Each row is a point on a tangle of strands that fork, close into loops and nearly touch. The rows are in no order.
Points whose rows are less than 50.3 apart are linked; no others are. Some points are linked to none.
Z269: [-10   5  -5  -8 -14  17   5  -2   4  -1  -9  -9 -23  17  -8   8  -9   0
   9   3  23  27  14   2 -15  24 -21  -9   4   0]
Z330: [ 15  22  11 -10   7   4  -1   1   2  15  -6  -7  -5  -4  -5   4   7  -2
  15  17  31  -7  -3  18 -10   4   2   9  -2 -15]
Z651: [  3  -5  11 -20   2   5   6  -5   1 -12   0  -7 -13  20  -3  11 -15   2
   7   5  29 -11 -14  -9 -10  17 -22  11  -9 -13]
Z699: [-10  -8   9  -4 -26  37  -7   7  14   2  -2 -11  -8  15   7   0  -6 -12
   8  -1  11  14   7   5   8  20 -20  -2 -11   1]
Z297: [  7  31  18 -14  23   3 -18   8 -13  14  -3 -27  15   2 -11  -3  18  13
 -14  -1   6  -2   1 -13   2 -15  11  -2  -9  -6]
Z518: [-10  21 -17   7  -1  15   1  -3   4   5  -8   7 -13 -19  11  -2  -7  -8
  -7  11 -14  24  21   7   1   3   6   4  17  16]
Z948: [-24 -15 -20  19 -26  17  22  10  15  -2   2   9 -25   6  -2   8 -10 -11
   3  -5  -3  -4  11  14  -6  21 -13 -17  23  -2]
Z327: [ -1  -6 -10 -17  -7  -2   2 -14   8 -11  -4   4 -11   5   6  -2   3 -17
   5  30   3 -25 -21  21  -2  -2   3   6   7  -6]
Z575: [  3  -9  10  14   6  15   3  -2   8   4  -1   6  -7   2  -4  -1 -16 -16
   5 -13   1  -2  12 -16   2  10 -11   4   5   3]
Z695: [ 18 -13   2  -4  26 -18   7  -9   0  -5   3   6   0   7  -1   4 -17  -4
 -17   7   8  -3  -5 -16 -18  -9  -6   6   1   0]
Z199: [  6   8  20 -13   9  24 -22  13  -1   2  -3 -25  17  11  -2  -2  15  -4
  -9   1  -7 -17   4  -7  30 -19   5   2 -28  -2]
Z5: [  9 -11  -2  20   0  -4   4   5   1   7   0  10  -9  13  -7  -5 -18  -4
 -10   5   6  12   1  -3 -10   4   2 -11  22 -11]
Z880: [ -1  -1   3  -2  -5  -8 -16   0  -9   5  17  14   7  -2  19  -5   4  -5
 -13  -3 -12  21  -4  -2   7 -13   4 -13  11   2]
Z420: [-17  10 -11  14 -16  20   4  -2  12   7  -7  -4  -5 -19  -2  -3  -3  -7
   0 -20 -16  12  37   1   7  12  -8   5   4  29]
Z260: [ -9 -27  -8   9  -7   5   0  -6   5  -2  10  17  -9  -5   6  -3  -9 -13
  -2 -17 -38  -8   8  -1   6 -15  -5   6   3  23]
Z548: [ 12  -4 -13  18  15 -13   1   5   2  11  -6  15  -4  -1   5   6 -18   7
 -14  10 -15  22  14 -14  -9 -17   4  -6  16  20]
Z671: [  3 -11  15  -3 -12   1   9  10  -2  11   1  -2  12   0   2   6   9   3
  12  -2  20 -10  -6  18   6  14  -4  -7  -7 -13]
Z959: [  9   8 -12  -3  14 -17  -7   2   2  18  -5  10   2  -5  11   5   7   3
 -14   7  -6  18  16  -5 -17 -13   5 -11  16  14]
Z365: [  9  -5  -2  -5  24  -7  11 -10  -2 -13   1  12 -18   6  10  18 -31  -3
 -18  17  10  -4 -18 -15 -17   0 -10   9  15   1]
Z792: [ -3   4  -5  -6 -13   3 -24  11   0   2  -5  -2  -4  15  -3 -24   5  -2
 -11  -3 -15  -5  -4  -9  11  -6  11   1  10 -16]
Z844: [  4  21  -6  -4   1  -2   1  11  -1  13   0   6 -18   1   8  17  -8   5
   2  -1  28  23  -3  -7 -20  22  -8 -13  24 -14]
Z478: [  2  25   8  -4  -3  25 -21  21   7  20   0  -1  -3  -3  15   4  -1  -7
  -8 -10  14  18   5 -16   5  16   1  -6  12 -12]
Z613: [ 18  -3  -6   8  24 -25  -7   6   0  -4   1  -6   8  13 -13 -15  -5   6
 -28  -3  -4   0 -11 -28 -14 -21  12  -1  -2 -14]
Z150: [ 10  -9  -2  26   2 -29   6  -1  -8  -4   8  18  -1   1  -2  -2 -11   9
  17  -7   6  18 -11 -10  -8  -2   1 -10   0  -9]
Z473: [  7  12   6   0   9 -19   1  -2 -22  -1  -8 -10   9   2 -18  -8   2  29
  -7   5   6  12  -2   0  -8  -3   8   3  -4  -5]
Z528: [-14  11  -3  -8 -15   8 -13  -7  10   7 -18 -15  -2   2  -6 -13  22  10
  13 -14  -8  15  23  -1  -3   5  -6   0 -11  14]
Z757: [-10   1   9  13 -15  18  -9  16   5  14  -2  -6   3   7  -5  -8  10   2
   9 -29  -4   8  19 -11  10  12  -7 -11  -1  -4]
Z775: [  3  18  -9 -30   8   7 -13  -1   0   8  -5  -7   1  -4   5  -3  19 -12
 -12  15   0   1  12  13   2  -7  10   1   3   5]
Z584: [  2 -14 -10  36 -12 -19  15  -5 -10  -7   0  18  -7   5 -10  -2 -15  15
  20   4  -4  17 -10  12  -9  -1   6 -12   5  -5]
Z440: [ 15 -13   4  -2  29 -13   5  -8  -2  15   3  -7  16  -5  -6   2  14  -7
 -17   4  -6  -5  16   4 -13 -22   4 -12   3  15]
Z89: [  2  11  10 -16   3  -7  -8  -7   1  17  -3 -18   8  -1  -4  -3  26   7
   8  -4  14  10  11   8 -18  -6  -3  -9 -10   8]
Z524: [ -7  12  -7   0 -12  15 -14  -8  18   4   2   7 -20   4  21   0  -6 -18
   2  12  11  29   1  -1 -12  11  -8  -5  13   1]
Z416: [  6  33  13  -4   1  28 -19  21  28  23  -3 -10   9 -10  14   8  26 -13
   9 -10  16  -3  22  -7   0   6  -4  -1  -8  -6]
Z922: [-15  12  -8  -6  -7   3 -12  -2  14  15 -11 -21  11  -4  -3  -7  31   4
  -6 -16 -12   9  31   3 -14  -5   0 -17   0  22]
Z230: [ -6  13   9  -5  -2  20   0  11 -12   7 -10 -15  11  -8  -8  -3   2   8
 -18  -2  -9   0  21   9  22   3   3   4   1  10]
Z382: [ -8 -21   1 -14  12 -17   5 -11  -8  -1  -9 -21  17  -4 -13  -3  19  16
  -8 -14 -16 -18   6   1  -6 -14   0  -4 -18  20]
Z115: [ -8 -23  -2  17  -3 -27  -2  -3  -7 -10  15   1   8   5  -6 -13   7  20
   5 -28 -25   9 -10 -15  -3 -18  -1  -8 -20   8]
Z73: [ -6 -25 -14  10  -3   7  18 -10  15   1  -4  11 -12  -7   6   7  -6 -18
   1  10 -11 -11   7  18 -10   1  -6  -3  11  17]
Z302: [-14  10  -1  -4 -13   3   4  -3  -2  -6  -1  12 -13  -5  14   6  -5   3
  13   5   4   4  -7   3   5  15  -8   6   5  -3]
Z605: [ -1  -5  17 -29   5   4  -5  -8   0  -2 -10 -27   7   8  -8  -6  12   9
   1  -8   4 -11   5  -8   0  -3 -13  11 -28  11]
Z656: [-11   6  -7   6  -5  20   6  -1  21   3  -6   7 -14  -7   8   5  -7 -17
   9 -15  -3  -1  25 -11  -1  19 -16   5   9  12]
Z704: [-17   0  -8  -1 -20  17  18   6  -2  -2 -13 -10 -13   8 -11   4 -12  11
  -4   6  12   9  11  18  -6  26 -15  -6  12   2]
Z401: [ 23   7  -5   0   8 -34 -17 -11   3  -9   6  -1   2   3  -1 -20   3 -13
   6  11  14   3 -29 -12  -8 -26  13   4 -11 -16]
Z553: [  6   7 -13  23  11   0   4  -6  11   2 -11  19 -27  -6   7   6 -18  -9
   7  18  -4   6   3  -8 -12  -3   2   2  23   7]
Z408: [ 18  -8 -18  22  11 -41  15   8  -1  -7   1  27  -4   4   8  18 -27  22
   3  19   3  12 -18 -14 -15 -18   2  -1   2   2]
Z35: [  5 -11  20 -10 -15  18 -12  12  -2  -4  -7 -22  12  21  -7  -9   0  11
  -2   7   8  -8 -11   9  15   0  -3   4 -24 -12]
Z111: [  8  -5  17 -32   5   2  -3  -4  -3  -5  -3 -20   3  16  -6  -1  -3   8
  -6   2  20  -5  -5  -5  -9   3 -17  14 -21   0]
Z116: [  6  16  -2 -27  17  -1 -24 -12  -4   4   5 -10  10  -1   6  -5  25 -12
  -7  11  -2   6   2   3   6 -25  14  -8  -4   7]
Z784: [  7 -19   0  -2   7  -8   8 -11  -8 -27   6  -6  15   8 -17  -9 -14   7
 -18   5  -4 -12 -18  -1   3  -8   6  20 -20  -8]
Z763: [  3  -5  13   3 -10 -12 -10   0  -4  -4   4 -10  15   5  -6 -15  16   7
  14 -11   1  -9 -19  -5   9  -7   6  -1 -23 -16]
Z674: [ 17   7  -2  12  20 -30 -10  -1  -2  14  -2   3   7  -2  -2  -8  13   4
  -3   0  -1  12   2 -13 -16 -23  14 -12   7  -1]
Z301: [-13 -13 -11  28 -16  12  23   4   0 -12  -2   7 -27  21 -18  12 -24  -1
   5  -1   4   2   2   5  -4  21 -10 -16  24 -10]
Z970: [-24   6 -12  -8 -22  27  14   0  13 -13  -6   0 -20  -6  11   7   3 -12
   5  28  -3 -22  -9  26  10  14  -3   9   7  -1]
Z469: [-12  27 -10 -28  -5  21  -8  17  12   8  -9 -20  13 -16   7   4  30  -5
  -5  -4  -7  -9  29   8  14   4   1   3 -10  14]
Z52: [ 14  -3  -7  22   8 -24  -4   8  -9  -5   0   2   8  10 -17 -19  -7  11
 -18  -1  -9  -2 -12 -11  -3 -14  21   0   6 -19]
Z925: [ -6  14   7 -13  -9  19   1  14   1   4 -17 -10   0   0   1   2   2   9
   4   0   6 -10  11   5  14  14  -8  12  -9  -2]
Z977: [  7 -12  -6  11  13 -30  17  -3 -13 -10  -1  12  13 -10 -13   0   3  15
   6  -6 -15 -22  -5   2   0  -8  12   7  -4  -4]
Z648: [ 15  14   0  -4  15  -1 -21   0   2   7  -5   0 -11   4   0  -9  -9  -5
 -10   1   5   6 -14 -23  -7  -1  11   6  11 -13]
Z939: [ -6  -8  13   6   5  -8  -3  -5 -10   0  10  -3  13  -1  -1  -9   5   9
  -1 -20 -18   5   1 -16   7 -10  -2  -3 -10   9]
Z650: [ 11 -13  10  14   3 -11  12   0 -16 -13  16   4  27  -7 -11  -3  -1   5
   0  -1   2 -21 -23  12  17  -4  21   8 -11 -19]
Z305: [  7  16  16  -4  23 -10  -3   1 -20   2  -2 -21  16   2 -16  -6   2  24
 -21  -7   3   6   3 -15  -5 -11   4   3 -10   0]
Z673: [ -1  -3  20   5  10  10   2  -1  -5  11  -2 -15  14  -3 -11  -4   4   3
  -9 -14  -4  -1  20  -7   7  -2  -5  -2  -6  14]
Z410: [ -7 -20 -17  28 -18 -15  18  -5  -9 -21   3  19 -17  18  -6   7 -25  21
   3  13 -13   7 -18   9  -8  -4  -1  -4  11  -1]
Z540: [-15  19  -8   1 -12  21   2  -2   7   2  -3   4  -5 -17  12  -2   2 -11
   8  15  -3   9   9  18   9  11   3   6   5   2]
Z319: [ -8  16  -1 -17  -9  -4 -18   1   9  10   5   3   2  -1  21   2  18  -3
   4 -12   7  23  10 -10  -9   6  -9  -8   2   6]
Z43: [ -6 -12   2  17 -20  10   7  -6  12   8   3  13  -4 -13   8  -1  10 -14
  31  -5   2  -2  -2  17   4  12  -3  -7  -4  -2]
Z785: [-13  -2   3 -21   7  -6  -7 -13   0   2 -12 -23  10  -1  -6  -6  23   9
  -1 -16 -18 -11  16  -8  -3 -12  -5   0 -15  27]
Z531: [ 19  -7   8   5   8 -18  -7  -4  -7  -2  11   1  -4  17   0  -5 -19  -3
 -12  11  26  26 -20 -11 -17  -6  -1  -8   1 -13]
Z590: [ -2   6  -9 -16   1 -16  -5  -3  10  18 -10 -12   7  -5   0  -4  37   1
   4  -5  -1  -1  20  12 -23  -8   0 -14   0   9]
Z852: [ -3  -9  13  14  -7   3   6  11 -12  -8  22  20   4  -4   7   4 -17  -1
   5 -14  -4 -13 -19  -7  20   9   0   6   6 -18]
Z479: [  3  22  16 -21   7  22 -21  17   4  14 -13 -29  11   8  -2  -2  23   3
 -11  -2   1 -12  15  -5  12 -10   4   1 -15  -1]
Z490: [ -3 -11  -2  14 -12  -2  -6   9  -5   8  11  14   1   7   7  -9  -6  -5
 -15  -1 -13  17   0   4   4  -7   5 -14  20  -6]
Z294: [ -2 -22  -1   6  -6  -3  12 -12  -8 -23  -1  -1   0  11 -15  -5 -23  11
  -6   2 -10 -10 -12   5   2   3  -1  15  -5   1]
Z286: [-24  -2  -7  -1 -20  12  17  -3   2 -14   2  10 -18  -1  14  11  -5  -1
   2  15  -3  -6 -11  19   2  14 -10   1  12   2]
Z161: [ -9 -16  -2   8 -10  11  10   1 -15  -3  11  10   6 -15  -6  -2   0   5
   4  -7 -26 -16  -3  26  20  -3  11   6   0   4]
Z438: [-15 -22  -2 -11 -11   7   9  -3   7   6  -5  -9   2  -3   1   2   4   0
  -5 -18  -8   0  23   7  -3  12 -18  -3  -4  24]
Z103: [  0 -17   8   8  -6   4  18   8 -12 -15   3  -2  -2  19 -22  11 -20  13
   8 -13  15  -5  -5  -5   2  26 -12  -4  -2 -17]
Z787: [ 13 -25  -1  -5   3 -17  12 -15  -4 -26  11   2  12   7  -3   0 -12  -6
 -10  19   8 -22 -32  12  -2  -8   7  11 -10 -14]
Z135: [  6  -6  25   1  -2 -11  -8   8   0  13   9 -18  22   4  -1  -3  28   1
  15 -18  17 -13 -13  -5   2  -9  -3 -17 -23 -14]
Z218: [ -3  27  -2   4  -9  27 -11  19  27  18   1  -3   0  -9  12   4  12 -12
   4 -17  14  17  26 -11  -6  22  -7  -6   8  -5]
Z134: [ -7   1  -5   6  -5   3  21   9 -12   1 -12  -1  -7   3 -15   9 -16  17
  -9  -4  11   8  16   5  -6  24  -9  -7  22  -1]
Z251: [ -7  16   5 -11 -10  37 -14  20  -3   1  -9 -11   5  -2   5  -1  -1  -4
 -12   0 -17  -6  14   4  40  -1   5  14  -7   8]
Z76: [-11   6 -11   3   1   1  22 -11   7  -6  -5   8 -27  -4  15  25 -13   0
   0  27  15  15   2   7 -23  14 -19  -5  15  14]
Z675: [  6  22   7  -7  -5  -1 -13  15  -6  16   2   0  -3   0  11   5   2   4
   1  -3  29  21  -6  -7  -7  15   0 -10  13 -18]
Z720: [ 13  10  12 -11  -6   9  -1  16   2  13  -4  -5   9  -6   3   6  14  -6
  12  16  24 -20  -5  24  11   6   5   2  -6 -19]
Z64: [  1 -18  11   8   2  14  13  -6  -8   4   3  -2  17 -19  -9   3   4  -1
   7   4  -7 -12   0  29  17   3  11   2 -10   5]
Z830: [ -6   1   7   5   9 -11 -12  -9  -6   8  11   0  14  -4   9  -5  17   3
  -4 -13 -19  20   9 -14  -1 -19   1 -14  -4  17]
Z353: [ 22  16   7  13  23 -15   2  -5 -12 -16   7  -1  21  -6 -17  -6  -5  11
  -5   4  13  -5 -21 -10   3  -7  20  19 -16 -23]
Z245: [ -4  12   6  -9  -9  12  -2  -7   4  11 -12 -18   3  -3  -7  -8  18   8
  12   2  12  19  20  16 -10   7  -8  -1 -14  11]
Z59: [  7 -11  19  18  -2   2   5   5 -12 -14  21   8  19   1  -4  -1 -15   0
  -2  -3   1 -10 -22   2  21   2   9  10 -12 -20]
Z219: [  7   4  18   0  13   6  12  -8  -9  -8   0   5   5 -11  -1  11 -11   2
  13   8  10 -18  -9   1  10   8  -3  21 -12  -3]
Z573: [-21   3 -19 -13 -26  11 -14   5  14  -1  -4   4 -10   4  13  -9   6  -5
  -8 -12 -20   8  15   1   1   5  -2   1  10  11]
Z542: [ -7  23  -7  -2   1  21   8  12   4   8  -3   2 -22  -8  12  21 -19  -3
 -19   7  21  21   3  -4 -14  26  -8  -4  28  -3]
Z450: [ -7 -25  14  -7 -23  22  -4   2   0  -5   0 -12   3  18   0  -6  -8   1
   1   2   3   0  -9  11  14   9 -10   2 -16  -4]
Z430: [ -1  -6  14  -8   4  -9 -11  -2  -3 -12  12 -14  22  -2   0 -10  23   3
  13 -14  -9 -19 -25  -9  21 -18   5   3 -40  -4]
Z961: [  1  -4  15  -6  16   2  -5  -5  -4  -4  11  -9  21 -10  -2  -2  20  -2
  11 -14 -15 -26  -4 -10  24 -12   6   4 -30   6]
Z934: [  3  -5 -15  11   4  -6   3 -17 -10 -12   2  17  -4  -8   2  -4  -6  -3
   5  22 -23   1  -8  22   9 -18  20   5   5   8]
Z870: [  9   1  -3   0   6  -8  -3 -18 -10  -4   0   4   7 -14  -4  -7  14  -4
  16  19  -7   1  -8  21   9 -13  19   4  -9   2]
Z352: [ 12  20  10  -7  15   5   0  -9 -13  -8   3   8   3 -14   5  11  -5  -6
   9  21  13 -11 -18   5  14   0  11  18  -3  -9]
Z170: [ 17   7  24  -7  16  14 -11  12 -10   6   6 -11  20   1  -2   0   4  -5
 -11   7   7 -12  -7  -2  24 -10  13   2 -11 -14]
Z267: [  8 -15  -3  22  -1  -6  19   0  -4  -4  -1   9 -14  18 -13  11 -24   0
   1   9  19  12  -3   1 -15  13  -7 -18  20 -12]
Z641: [  1   0   3   0   1  -1  10  11 -12  -4  -7  -2  -9  15 -17   8 -23  17
  -9 -11  16   1   3 -16  -4  23  -7  -2  15 -14]
Z765: [ -7 -13  -1  -7 -13  -4 -16   4   2   5   8  -3  13  -4   4  -9  34  -6
  13 -15 -20 -24 -11  13  19 -13  16 -10 -12  -3]
Z433: [ -6  22  18  -5   3  21 -23   5  27  19   6 -14  21  -7  15   8  36 -13
  10 -22   3  -1  22 -10  -2  -3  -9 -13 -12  13]
Z196: [ 11 -10 -26   9   4 -40   5  17   0  -3  -6  24  -8  14   8   9 -17  23
  -9  11 -11   5 -10 -18 -12 -19   8  -3  12   2]
Z979: [ 21  12   6   2  13 -28 -15  -6   0   7   2  -5   5   1  -2 -17  15  -5
   9   2  14   3 -14 -10 -13 -22  12  -5  -3 -12]
Z842: [  0 -25  -5   2   5  -8   0 -12   3  -9  14  22  -4  -4  13  -3  -6 -16
   2  -2 -25 -10  -7  -2   6 -18   3   5   0  11]
Z991: [-14 -19 -10   2 -16  14   6   7  -1   1  -1   3   0 -12 -12  -6   4   0
   1 -19 -34 -31   8  20  19  -4   8   7   2  11]
Z530: [  4 -12  -9  -4   6   2   4 -10  20  10  -9   1  -7  -1   1   0  -1 -23
  -6   8   3  -5  19   6 -20  -1  -7  -2  10  13]
Z876: [  8 -19  -1  12   7 -21   0 -13   4 -13  18  22  -2  -1  17  -2 -16 -13
   7   4  -7   4 -20 -13  -2 -18  -2   3  -6   4]
Z911: [-23  21 -24 -10 -26   9   3  11  21  -1  -2   5 -18  -1  16  10   7  -2
  12  -3  12  15  13   0 -14  30 -15  -7  10  -5]
Z210: [  1  14   3  -5  19  -9 -18 -10  -7   9  12  -3  20 -10  10  -2  31  -5
   1  -2 -11   9   6  -3   8 -25  13 -18  -3  13]
Z957: [ 18   6  12  -7  -2 -16 -12  -8  -5 -10  10  -3   3   5   4 -10  -8 -12
   4  17  29   1 -34   0  -1 -11   6   6  -7 -21]
Z773: [  2  15   1  -7  15   5   8  -2   2  -4  -7   7 -29   4   7  25 -23  -3
  -3  12  24  -4 -18 -16 -17  18 -10   4  22  -9]
Z955: [ 23  23   6  -9  29  -9  -7  -7 -15  -9   4  -3   9 -11  -8   1  -5   3
  -4  14  11  -4 -19  -9   5 -11  20  19  -8 -12]
Z874: [ -4   6  16 -11   6   7 -18   2  17  17   8 -14  23  -1  13   5  41 -16
   9 -18  -1 -19   7  -9   4 -13  -2 -17 -14   6]
Z760: [  3   4  -4  -7   5  -6   4   3 -15   0  -3   8   2  -1  -1   0  -8   7
 -17   9  -6  -4  -2   2   2   2   9   4  17  -5]
Z928: [ -4   5   8 -10  -1  13   9  -4   3 -15   0   1 -28  17   6  18 -21  -5
   4  15  27  -7 -23 -10  -7  21 -21   5   8 -12]
Z507: [-11 -25   2 -16 -12  -7   8   0   1  11   0  -8   8  -3   1   9  22   9
   9 -19   9   5   6  14 -13  16 -16 -16  -9  10]
Z988: [ -7   1   4   5 -12   7 -16  11   6  10  -2  -3  -1  12  -3 -18  12  -1
  -2 -21 -15  -2  12 -13   8   0   4  -5   6  -7]
Z796: [ -9  15   1 -27 -15  24  -6  20   9   2 -20 -17   5  -6   7   6  18   7
   7   3  -1 -16  16  14  19  11  -6  12 -23   3]
Z912: [ 19  -8  -7  20  20 -30   9 -10   4 -12   7  25  -8   0  11  11 -25  -1
   9  18   8  13 -21 -19 -16 -16  -3   4  -5   4]
Z9: [ 18  -6   6  25  22 -19  16  -9  -3 -20  11   4  15  -2 -18  -5 -16   7
  -4 -11  10  -2 -15 -20  -5  -2   1  15 -19 -17]
Z845: [ -4  -3   1  20  -2  -4  11  11  -6   0  14  29  -7  -5   6   7 -13   0
  12 -20  -9  -8  -2 -14   8  12  -5   1  19 -12]
Z306: [-15 -25 -12  -8  -5  12   3   1   5  -3   2   1  -3 -10  -3  -2  -3 -13
 -14 -21 -37 -26  18  10  17  -9  -1   9   6  26]
Z234: [-13  16 -10   7  -1  10   5  -3  -5   2 -11   3  -9 -18  -1   0 -15   2
  -9  -7 -19  14  28  -2  10   3  -2  12  12  29]
Z781: [  7  22  -2 -15   7  10 -24  10  -8   4  -9  -6  -3   4  -2 -11   1   0
 -19   5  -8  -1  -6 -14  17  -5  22   8  10 -12]
Z397: [ -8   4 -10  30   0   2  10   0   4  -3  -3  24 -25  -2  -1   5 -20  -1
  13  -5 -12   3   3 -11   0   7  -4   3  23  -1]
Z93: [-12 -26   2   8 -15   4   8   0 -12  -8  -9 -19   5   5 -29  -9 -11  21
  -2 -27 -16  -7   6   4  12   5  -4   6 -13  14]
Z798: [ -9  16   2  12 -19  34  -2  26  15  16  -4  -9   1  -6   3   2   3  -7
   1 -14   6  13  29  -1   8  24  -9  -4   2  -2]
Z985: [ 11   7  24  11  13   6  -2  12  -8  11   2  -6  11  -1 -10  -2  -3   3
   0  -8  12  -1   2 -11   8   5   3   2  -6 -12]
Z629: [ 15  -7   3   6  -4 -25   4 -14  -7 -18  12   1  -1  11  -1  -2 -17  -3
   3  23  31  10 -35   8 -13  -7   0  -1  -4 -18]
Z978: [ -9  27 -19 -35   1  13  -7  10   4   6  -8 -14   7 -13   6   0  21  -7
 -21   6  -5  -1  26  11   5   2   7   3   4  12]
Z730: [  9  -8   2  17  -4 -17  -8   6  -3  -8   8  -5  14  12 -15 -26   5   2
  -6  -5  -3  -8 -22  -8   8 -14  17  -1 -10 -26]
Z105: [  3  -1  13   4  -1  12  -6 -11  -3   7  -1 -10  15 -15  -5  -7  21  -3
  24   3  -5  -4  -2  19  18  -7  13   2 -24   5]
Z274: [  9  20   9 -13  14  14   8  -3   3   9  -7  -5 -15  -5  -4  11  -8  -7
   0  16  26  -2   8  11 -17  10  -6  13   8  -4]
Z285: [ -9  -5   4  -4  -1   4 -19   3   7  12  12 -10  20  -1   7  -7  36 -13
   2 -18 -21 -18   2   0  15 -21  11 -19  -6   3]
Z359: [  6  -4 -13  12  10 -22  14 -11 -16 -26   6  19   6 -11  -9   3 -14  12
   2   3 -24 -21 -13   2  10 -12  19  22  -5  -2]
Z839: [  2 -17 -13  -7  -3 -12  14 -18  -4 -24  -3   5   0   8  -4   4 -10  -1
  -7  29  -2 -31 -26  19  -4  -5   8  10   7  -8]
Z357: [ -1  -4   0 -19   3 -15  -9  -7  -1 -11   0   5  -7  13   5  -8  -3   4
   1  -4  -1   1 -11 -20  -6   0  -9   9  -7  -4]
Z78: [-15 -17  -6   8 -18   3  18  -8  -7 -15  -2   8 -14   9  -2   4 -17   7
  -1  15  -7  -6 -15  19  -3   6  -4   1  11   1]
Z506: [ 13   9  -6  -4  32 -13 -12  -3 -14  -9   1  -4   7  -1  -8  -8  -7   5
 -27   2 -18   3  -6 -25   5 -22  19  10   1   1]
Z38: [ 10   3 -11 -12   9 -12  -3  -9  19  17 -10   3  -2  -8   4  -1  22 -14
   8   9   6  -7  16  10 -24  -9   3  -3   4   8]
Z738: [  6   2  17 -11  15  21  12  -6   1  -2  -8  -6  -8  -2  -4  12 -20  -7
  -5  12  16 -13   4   1   3  11 -14  20  -1   6]
Z197: [  2 -18   8  -3   1 -10  16  -1  -1  15   6  -1  10  -7   1   9  12   1
   8  -8  17   0   7  17 -13  11 -12 -14  -2   2]
Z136: [-15  -3 -19 -26 -17  17   4  -4  13  -8  -3   1  -8  -7  12   1  14 -20
   5  21  -7 -22  -8  30  10   6   3   6   0   3]
Z36: [ 17 -15   7  18  22 -15  18  -4  -7 -11   5   5   8   2 -15   3 -23   7
  -8  -7   7  -2  -3 -17 -11   3  -5   5  -4  -3]
Z795: [ -2 -17  -9  -7   8 -19  12  -2 -12  -1  -4  -2  14 -10 -10   0  14  12
  -2 -10 -20 -24   5  12   4  -7   9  -1  -1  10]
Z841: [-13   8 -28  -3  -8   7   2  17  26  10   1   9  -5  -9  18   7   3 -19
 -19 -11 -11   5  29  -6 -13  13  -7  -6  26   7]
Z72: [-14  14   0  -6 -17  30  -5  -2  13  -3  -6  -5 -23   9   9   2 -12  -8
   4  15  17  23   1   1  -4  21 -16   0   6  -4]
Z131: [  9  -3  -4  11   6 -16   1 -20  -2 -12  11  23  -7  -9  16   2 -11 -18
  12  26  -2   1 -25   8   4 -17  10   3   4   0]
Z97: [-24   5 -26  11 -25  13  16   7  24  -3   5  10 -21  -6  18  12  -2 -16
   4   5   3  14  13   6 -19  24 -15 -15  20   1]
Z191: [ 13  12 -11   4  12  -6 -13  -9  10   6 -10  11 -29   4   7   2 -18  -9
   1  13   9  13 -11 -20 -21  -2   4   2  19  -6]
Z482: [  2   2  -2 -12  -4 -10  -8  -8   8   5   5  13 -10   1  21   3   0 -10
   2   8  14  23  -5  -3 -17   1 -10  -9   9   3]
Z49: [ -1 -19 -17  15   0  -5  11  -6   5   3  -8  15  -8  -1   5   4 -15  -1
  -6  13 -19  10  13   8 -10 -12  -3  -4  10  24]
Z947: [-15   1  -6   1 -18  -6   3   0  -7  -2   3  12 -12   4   7   3  -2  13
  19 -13  -1  21   1  -1   0  17 -12  -8   3   1]
Z941: [ 12  13   3 -14  28   1  -6  -8 -20 -11   2  -5  11  -6  -9  -1  -7   2
 -16  10  -6  -4  -3  -7  17 -14  17  16  -6   3]
Z808: [  1 -23  -9  24  -4 -34   4   5  -9  -1  10  15   5   3   1  -2  -2  20
   9 -16 -18  17  -3  -9  -9 -16   0 -14  -4   7]
Z546: [-25  -8 -15  11 -28   1   6   0  -8 -10   3  16 -22   3  -2  -1  -9  18
  19 -21 -20  12   4   4   3  11  -9  -1   5   8]
Z206: [ -5 -19  12   9 -10   3  11  11 -12  -5  -2 -10   8  10 -23  -3  -7  19
   3 -24  -2  -7   4  -3   9  16 -10   0 -10  -5]
Z903: [  6   0  -5   1  -5 -15   2 -12  -4   4  -6   6   0  -8  -1  -6  11   0
  16  17   7   7  -6  22  -8  -4   7  -3   1   0]

A tip is a point with one link. Name the tips that can be reached along the links from each point below, in the order of the rows.
Z530 -> Z531
Z134 -> Z35, Z319, Z93
Z730 -> Z438, Z135, Z961, Z359
Z230 -> Z575, Z473, Z251, Z911, Z546

A piece is all that can be reached along the links. How many separate loops has the piece of each point below (a circle has one, a figure eight two, a Y none), and how many tips (points with one link)?
Z72 -> loops 0, tips 3
Z382 -> loops 0, tips 4
Z38 -> loops 1, tips 1
Z115 -> loops 2, tips 5
Z792 -> loops 0, tips 3
Z64 -> loops 1, tips 2

How many points has the smallest loop of links through each point below? Write none if it is on no loop.
Z294 -> 9
Z939 -> 11
Z528 -> 5
Z479 -> none
Z876 -> 11
Z605 -> none
